Each row is a point on a landscape with many valleys, with its height.
From any point a ball rolls to the lowest of the 5 points nearest to it. It stops when none of these is lower. Distance is the straight distance between rows; heights are no part of it.
<553> (h 2.88):  24   4 -22   8 -24 -20  -1  14  25  -6  18
<53> (h 3.24): -10  -9  16   4   6  15  -5 -20   1  13   7
<313> (h 4.69):   9   8  -6  -9 -10   6  -4  11   9  -1  -8
<587> (h 1.77):  -9   6 -13  14  -9  -6 -11 -12  -3  10   8
<55> (h 4.05):  -4  -7  15 -11  23   4  12   8 -10 -10 -13
<277> (h 5.35):   9  12 -12  -3 -13   1  -8   8   7  -3  -4
<126> (h 5.09):  21   4  -2 -14  -4   7   0  14  18  -3  -4
<474> (h 2.65):   8   6 -28  10 -27 -24   0  11   0  -3  11
<458> (h 1.23):  16   3 -27   9 -29 -24   3  14   8  -5  16
<46> (h 4.08):  20   8  -8  -6 -11   1  -5  13  19  -5   0
<202> (h 3.64):   5   5 -29  11 -25 -24   5  10  -6   2  13
<61> (h 5.41):  14  -4   7 -19  10   7   8  14   6  -9 -11
<320> (h 5.36):  16   2   2 -16  -1   9   2  13  11  -4  -9
<543> (h 3.55):  -8   6  -4  10  -4   2 -10 -14  -2  12   3
<141> (h 5.68):   2  13 -15   3 -15  -3  -9   5   3  -1  -3
<176> (h 2.55):  -8 -11  19  -5  22   7   7  -3 -11  -2 -10
<124> (h 1.79): -14 -21  32  -1  27  10   9 -15  -7  -3   4
<384> (h 5.42):   7  -1   8 -15   8   6   7  12  -1  -7 -14
<539> (h 6.07):   9  12 -21   2 -20  -9  -7   7   6  -3   3
<269> (h 3.47):  26   8 -12   3 -15  -8  -6  12  30  -2  13
<354> (h 2.75): -11 -10  22   0  14  16   1 -15  -5  10   2
<101> (h 2.35):  -4  -2  14  -7  18   8   7   4 -10   1 -12
<468> (h 4.74):   2   3 -29  14 -24 -28   5   5 -13   8  13
<276> (h 5.19):  -9 -10  11 -11  30  -4  16   9  -7 -28 -14
<175> (h 5.12):   6  -7   8 -18  13   6  12  13  -1 -12 -12
<172> (h 4.40): -11   1   0  11  -1   6  -9 -21   1  13   6
<49> (h 4.34):  -5   4 -26  19 -16 -21   0  -4 -11  10  14
<163> (h 3.25): -10 -15  26  -1   7  19   1 -23   2   8  10
<20> (h 3.26):  -5  10 -17  12 -13 -10  -9  -4  -3   5   4
<296> (h 7.59): -5  6  5 -1  2  9 -6 -2 -5  9 -9
<332> (h 3.62): -12 -30  38  -6  17  13   9 -20  -2  -8  14
<130> (h 3.63): -12 -13  22  -3  29   4  11  -2 -14  -9  -7
<134> (h 2.98): -10 -24  34  -3  14  17   6 -21   0   0   9
<388> (h 3.22):  -8   5 -20  16 -10 -14  -6 -11  -8   8  12
<563> (h 8.35):  -2   3   8  -5   7  10  -2   1  -6   5 -12
<307> (h 6.91):   2   1   9 -10   8   8   3   6  -5   1 -13
<500> (h 1.39):  -9   6  -1   8  -1   7  -9 -11  -2  11   0
<201> (h 4.71):  14  10 -20   3 -20 -11  -5  11  15  -5   8
<273> (h 2.48): -11 -14  24  -2  21  13   5 -11  -7   6  -1
<136> (h 6.09): -8 -6 14 -2 14 10  2 -5 -8  6 -9
<203> (h 4.82):  -5  11 -11   5  -8   1 -10  -2  -2   6  -4
<283> (h 6.45):   5  12 -21   4 -20 -12  -7   4   4  -2   2
<111> (h 4.46): -12 -11  17  -5  32   0  14   3 -11 -19  -9
<100> (h 4.19):  -3   8 -25  14 -17 -20  -3   0  -9   5   9
<54> (h 5.47):   4   8   1  -8   0   7  -3   7  -2   1 -12
<480> (h 4.39): -8  8 -1  3 -3  6 -8 -6 -4 10 -4
<441> (h 3.86):  21   9 -11  -3 -14  -3  -6  11  24  -5   3
<317> (h 1.35): -10   2   7   5   5  10  -8 -13  -4  13  -2
<131> (h 3.05): -14 -18  28  -1  32   3  11  -9 -12  -9  -1
<401> (h 3.75): -10  -3   9   9   1  12  -8 -21   1  12   7
<72> (h 2.38):  13   7 -27   6 -28 -20  -1  14  11  -5  10
<29> (h 6.18): -1 11 -3 -2 -3  4 -7  2 -2  5 -9
<119> (h 4.56):  -4  -8  13 -12  27  -1  14  10  -9 -19 -14

Where does a ball stop that starts at each point below?
<354> -> <124>
<54> -> <458>
<320> -> <458>
<480> -> <317>
<49> -> <317>
<269> -> <458>
<283> -> <317>
<100> -> <317>
<163> -> <124>
<384> -> <101>
